Points on a hilly landscape, in no order, each with its height.
A ball rolls from a point to the lowest of its 2 nearest points, and stops where none of them is lower. Distance is the straight distance between rows; heights are no part of it.
K549: [ 83  92 142 145 139 134 137 119 147 139 153 110 127  92  80  91 138 124
  98 156 116 128  77 165 138 118]  h=367
K424: [163  91  87  78  83 119 124 126  88 153 178 110 108 135 144 180 126 139
 108  94  94 154 136 114 153 141]  h=514
K258: [175 136  69 151 132 148 176 146 104 130 102  93 140  85 127 139 127  96
 133  86  83  94 120 142 126 136]  h=831
K730: [ 63 163 172 141 154 123 164 120 101 102 194 165 119 161 106 164 144 163
 117 142 112 105 137  86 104 130]  h=763
K94: [ 89 159 210 159 149 163 145 120 150  91 200 144 120 134 100 130 150 158
 122 158 139  89 111  77 107 101]  h=747
K897: [ 99 123 174 145 112 102 124 108 141 118 157 165 155 155  81  95 133 131
  72 118 164 116 149 182  89 110]  h=486
K24: [188 140  89 153  96 124 155 143 122 130 117 109 112 107 185 137 112 120
 153  61 123  69 164 144 107 152]  h=853
K883: [151 124 158 110 118  79 140 151 125  98 135 158 116 118  80 172 139 189
 160 115 136 140 157  67 101 127]  h=843
K590: [109 139  88 164 134 102 166 113 117  98 154 152 171 194 119 126 154 104
  61 146 106  98 130 115 180 133]  h=817
K285: [132 154 129  72 103 115  61 128 114 142 151 116 126  87 141 173 130 111
 167 150 110 165 101  88 112 149]  h=496
K682: [113 106 131 108 190 138 146 117 101 116 116 108 126 138 116 143 136 163
 171 127 125 118 109  97 190 135]  h=758
K92: [111 122 128 111 175  80 126 159 166  97 186 125 145 167 108 145 163 165
  74 122 137 166 159 124  89 133]  h=643
K498: [107  94 120 146 162 156 166 161 130 110 157  70 120 106 123 134 138 119
 102 134  93 100 188  92 152  72]  h=787
K27: [138 178 109 126 109 121 125 145 145  85 133 142 119 173 141 185 154 121
  96 125  76 111 200 106 110 139]  h=598
K717: [134 151 150 126 130 159  99 125 120 120 142 146 162 208 114 145 153  74
  91 123 155 154 197 104  89  75]  h=906
K176: [133 102 154 115 130 174 192 105  90 129  95 116 111 122  85  80  80 170
 116 144  99 163 137 153 178 149]  h=676
K848: [ 93  93 144 160 146 133 162  91 108 110 171 138 111 134  98  81 140 117
  97 192 148 146  57 108 152 103]  h=313
K5: [160 128 144 150  96 124 128 121 124 136 102 161 131 159 145 116 135 100
 119 118 175 145 185 128  66  98]  h=892
K778: [ 95 148 140 134 197 101 146 129  74  86  89 129 116 155 151 120 122 174
 185 103 153  87 121 119 168 120]  h=714
K224: [127  96 139  99  96 110  79 120 143 180 162 141 106 120 150 103 139 112
 121  97 192 158 122 196  67 117]  h=504
K949: [106 120 124 167 125 154 145 139 170 179 125 143  51 136 131 145 129 123
 152 126 177 111 101 142  64 121]  h=651
K279: [179 100 136 123 158 122 110 114 161 144 143 130 160 111 170 136 211 157
 159  94 161 134  74 138 105 120]  h=868
K400: [114  94 154  79 135 127  58 129  98 148 119 113 119  67 114 124 109 119
 197 126 162 192 110 122 109 131]  h=555
K985: [112 148 169 164 125 107 144 106 167  90 123 140 152 126 106  89 109 145
  87 155 131  50 163 157 104  88]  h=526
K437: [121 133 146 126  75 190 101 156 170 162 101 135 108  82  88  94 108  75
 129  93 119 112 134 168  88 142]  h=330
K363: [147  85  95 140 158  97 137 129 108 135 159  88 133 137 173 127 164 105
  87 126 136 132 101 159 167  79]  h=919
K158: [ 89 107 112 121 141 130  93 188 207 165 134 109 112 117 173 167 164 167
 110 118 128 147 159 109 119 113]  h=326
K38: [104 107 106 102 187 103 126 109 128 147 125 122 167 170 135 141 178 140
 141 139 146 130  87 111 210 140]  h=784
K944: [143 114  74 122  78 125 113 167 192 174 106 150 165 113 106  77 157 111
 129 123 132 179 117 107 103 135]  h=341
K927: [ 62 172 122 176 167 123 164 141  78 102 144 138 185 165 146 124 158  95
  98 112 102  72 142 117 172 118]  h=829
K350: [104  80 113 163 147 162 125 131 125 192 108 132  72 104 150 165 139 135
 203 101 164 153  87  92  94 138]  h=709
K219: [128 128 151 139 118 109 152 107 133  88 111 127 114 156 151 135 109 168
  81 160  90  82 192 132 190 135]  h=765
K942: [107 118 161 152 138 149 173 132 147 113 142 111 158 141 111 116 131 157
  82 153  98  83 189  90 188 102]  h=777
K557: [125 169 162 138  90 140 104 120 156 146 135 150 195 118  67 153 144  84
  97 140  97 101 104 123 112 117]  h=462
K925: [102 113 201 119 142 200 102  99  98 170 152 112 130 120 103 151  62 123
 131 130 138 147 122 150 165 123]  h=407
K578: [110 119 181  87 107 130 104 135 177 174 158 145 169 112  90 132 154 156
 123  69 145 106 137 174 124 155]  h=501
K528: [111 136 160 118 105 175 128 140 129 163  95 131 135 117 106 132 169 114
 110 155  93 180 123 113 138 137]  h=610
K11: [131 109 115 149 150 135 124 116 133 154  93 122 101  87 190 122 128 146
 232  98 145 126 117 114 101 179]  h=764
K762: [117 131 190 105  86 201 138 129 105 154  84 131 103 115  84 111  95 145
 119 147  84 172 158 121 151 153]  h=642
K239: [149 109  77 155 113  82 124 136 185 109 147 155 137 161 103 110 141 129
  45 138 156 159 105 164  60 112]  h=385
K329: [119 137 135 146 134 131 156  98  67  83 100 119  80 172 164 112  61 156
 107 118 111  94 189 170 192 133]  h=742
K980: [151 137  48 116 125 136 111 144  61 128 106 111 129 130 154 121  80  83
 174  90 141 140 146 118 174 169]  h=340
K593: [119 159 110 105 113 155 128  77  84 153  94 130 149 139 158 141  75  98
 121 122  96 112 150 174 150 195]  h=229
K799: [ 78 146 174 128 169 114  97 105 111 134  92 113 126 105 153 127  79 131
 150 163 150 104 110 153 127 106]  h=702
K238: [ 78 160 145 127 178 114 115 146 181 103  69 166 160 145  98  96 121 185
 166 157 157 125 117  84 130 107]  h=662
K627: [123 134 199  88 106 172 115 106 122 178 156 133 127 125  84 144 120 137
 147  99 145 118 125 158 113 146]  h=458
K168: [115  91 146 165 100 126 117 151 211 155 118 145  58 117 144 118 119 156
 111 129 167 115 112 155 117 146]  h=595
K330: [140 130  93 150 165 185 159 130  92 103 151  90 145  87 131 158  70  94
 114 138  69 121 145 162 148 134]  h=810
K406: [ 88 105 112  90 115 137 102 108 104 169 142 135 101 166  70 114  72 101
 124 151 166 153 111 113 144 100]  h=307
K203: [138 152 175 125 123 128  79 111 147 113  86 124  98  96 143 124  87 123
 153 187 147 114  89 132 128 138]  h=741
K673: [184 145 162  67 126 102 127 105  73 102 147 102 153 115 137 157 118 148
 140  96 116 101 171 144 171 153]  h=531
K545: [125 138 102 145 116  96 146 126 103  94 142 150  67 180 141 167 125 122
 109 131 123 114 162 118 115 119]  h=568
K595: [149 180 174 126 178 113 127 131 153  86 105 135 162 158 157 111 179 125
 129 157 154 139 118 153  93 126]  h=557
K483: [113 121 100 155 153  99 174 129 121 133 141 136 158 165 136 155 188 135
 100 118 105 117  80 124 202 160]  h=804
K541: [109 102 162 133  79 125  82 118  73 157  92 152 124  60 114 122  65 107
 154 125 148 189 127 139 103 146]  h=600
K654: [165 141 159 152  95 108 129 135 178 121 152 123 131  94 104 146 143 139
  93 108 121  66 147 159  66  99]  h=567
K851: [107 163  90  91 154  97 107 135 162  86 166 130 154 188 121 149 149 133
  78 148  95 134 177 126 114 132]  h=621
K849: [ 85  75 107 131 151 118 107 175 171 160  92  97 124  60 150 140 177 174
 136 123 109 154 126 125 119 111]  h=248
K691: [154 123 117 111 133 108 132 101  92 108  43 125 151  86 121  65  47 138
 177 143 157 141 118 127 138 118]  h=554
K271: [137 119  94 103  90 101  79 166 204 142 165 123 126 116 188 146 142 182
 157 124 112 151 141  75 122 157]  h=396
K268: [132 168 125 170 149 174 171 133  44 109 103 131 144 122  93 132  82  82
 161 105 107 114 105  85 129  92]  h=870
K49: [109 182  44  91 171 115 119 151 155 103 130 135 155 221 125 123 140  99
 109 133 138 118 154 117 139 138]  h=647
K908: [107 153 120 126 182 127 150 160 155 115 123 144 113 193 116 136 131 154
 159 126 177 119 148  78 114 109]  h=694
K680: [139 100 107 138 103 123 131 114 163 146 167 138 111 147  87  85 150 106
  73 122 163 133 119 203  56  95]  h=438
K906: [132 122 103 102  91 170  94 120 202 163 144 112 121 165 116 119 134 108
  77 155 119 119 138 150 149 120]  h=460
K733: [158 192 162  92 117 128 107 114 153 100 115 136  88 146 162 129  94 142
 182 159 154  92 148 105 111 144]  h=783
K702: [173 118 106 138 104  85 112 125 145 155 148 138 163  97 183 130 162 129
 177  87 159 115  87 125  70 132]  h=836
K982: [105 121 140 179 177 134 153 134 147 101 137 150 148 153  97 115 180 113
 103 183 146 160  76  94 119  98]  h=373
K652: [125 127  84 117  76  98 138 102 106 170  92 143 160  96 165 116 111 115
 129 116  79 143 153 141 124 197]  h=308
K986: [158 151 155 141 150 146 160 128  33  82 156  90 127 131 122 138 126 136
 134  84 110 103 144 160 186 155]  h=569
K772: [110 108 101 114 177 135 153 143 123 144  70  88 146  73 147 101 184 128
 153 130  93 157 120 150 113 128]  h=99
K390: [118  92  83 121  60 115 120 132 156 190  92 130 177  72 145  89 137 125
 110 123  93 164 116 145 122 168]  h=356
K685: [121 135 156 153 152 154 153 136 182 118 181 136  89 182  87 130 132 154
 122 146 176  98 123 101 112 102]  h=726
K149: [ 83 100 167 121 103 128  96 140 199 168 161 136  97 110 127 132 128 149
 102  87 149  99 120 198 137 152]  h=544
K381: [138 100 124 150 158 163 164 123 126 106 187  63 114  76 108 148  80 139
 112 128  91  82 167 138 136 112]  h=798
K274: [130 172 176 130 179  98 120 125  90  95  88 128 132 136 188 121 148 121
 170 124 161 107 142 155 108 102]  h=638
K511: [166 114  70 133 105 103 174 137 152 111 121 140 142 145 103 109 166 125
  65 138  98 155 145 143 108 121]  h=331
K569: [149 106 104 139 116  68 108  97 149 160 126 133 152  95 186 110 120 146
 218 101 155 107 107 107 122 173]  h=805
K299: [171 106  50 150 122 107 128 164 132 136 149 122 118 172 184 155 170 108
  96 112 144 135  83 114 152 103]  h=934
K131: [165 121  79 118 129 132 163 158 167 122  77 113 142  90 114  83 186 127
 140 142  96 157 104 131 102 129]  h=241
K696: [ 77  69 163  92  97 152  92 123 100 175 163 132 104 123  53 116  83 110
 100 116 132 166 121 153 171 136]  h=355
K853: [166 163 140 113 109  85 151 140 108  83  89 161 107 129 129 116 111 164
 174 126 150 118 173  96 103 136]  h=819
K992: [ 75 116 124 146 130 155 123  82  92 122 160 138  82 177 113  87  73  96
 103 174 152 129 114 121 128  81]  h=247
K184: [144 167 140 112 102 128 129 135 133 112 105 133  87 112 168 134 169 127
 126 164  86 181 122 135 100 160]  h=564
K408: [160  96  38 111 139 135 126 140  88 142 112 110 143  82 118 136  84  91
 176 113 126 170  92 103 145 146]  h=254
K524: [ 89  97 156 147  78  86  97 135  99 146 121 175  90  81  82 156  95 122
 135 123 152 159  87 122  90 131]  h=631
K222: [135 179 143 151 123 136 133  93  85 105 147 134 119 170 146 154 108  88
 117 125 117  64 150 146 115 109]  h=530
K246: [116 146 138 148  93 150 116 178 204 132 100 161 139 112  66 108 144 100
 105 126 133 124 120 131  95 125]  h=414
K672: [166 106  91  86  76 139  87 136 161 138 183 120 113 161 118 166 144 130
  77 140 108 160 133 101 135 104]  h=490
K818: [159  65 145 159 183  84 142 121 115 115 144 117 130 125 167 143 208 149
 129 113 171 139  87 150 134  84]  h=899
K291: [122 131  73 164 128 135 196 136  72 141  83 142 136 137  81 122 106  94
 141 109 113 111 103 103 137 130]  h=852
K653: [131 126 123 126 114 154 105 114 184 142 166  93 107 110 111 135 117 122
  99 166  97  98  67 152 144 130]  h=418
K820: [145 191 176 131 130 155 113 109 111 120 127 122 183 128 129 159 132  79
 115 141  87  77 134 121 120 103]  h=494
K787: [154 113 134 146 155 144 177 107  75 106  82 116 110 131 152 107  58 154
 140 133 130 135 132 160 210 156]  h=711
K367: [138 135 130 106  51 137  61 140 157 161 175 132 113 108 181 154 135 138
 145 117  89 166 129 102  95 159]  h=447
K905: [169 153  99 104  84 132 134 136 109 121 140 121  84 138 212 115 178 136
 142 117  83 181 125 140 138 199]  h=615
K739: [126 175 121 153 196 114 147 149 130  66 115 148 151 183 128 120 189 110
 131 158 137 149  71 105 135 128]  h=459
K15: [191 106 130  88 121 104 121 134  89 111 157  93 119 110 168 182 148 165
 143  91 109 144 128 125 188 158]  h=491
K656: [143 131 114  90 143 133  92 114 110 129  70  92 161  75 163  91  62 108
 163 164 130 160 153 148 151 148]  h=492
K198: [113 140 136 123 142 107 138 109 120 113  55 158 146 121  85  81  91 169
 174 152 142 125  83  93 148 105]  h=611
K950: [153 134  84  84 123 106 111 126 118 112 104 107 120 138 161 116 121 107
 136 150 129 137 145 125 173 141]  h=420
K232: [206 119 118 149  87 104 132 128  92 127 121 130 115 115 164 135 115  92
 151  79 166 113 182 120  79  96]  h=874
K711: [123 148 179 141 160 172 132  99  65  83 147 119 158  86  78 132  60 119
 158 145 109 124  97  76 134  76]  h=887

For each start below, name the point where the ball stops.
K818 | K992
K238 | K408
K545 | K437
K299 | K848
K330 | K184
K149 | K992
K541 | K772
K524 | K772
K224 | K772
K985 | K772
K927 | K848
K853 | K848
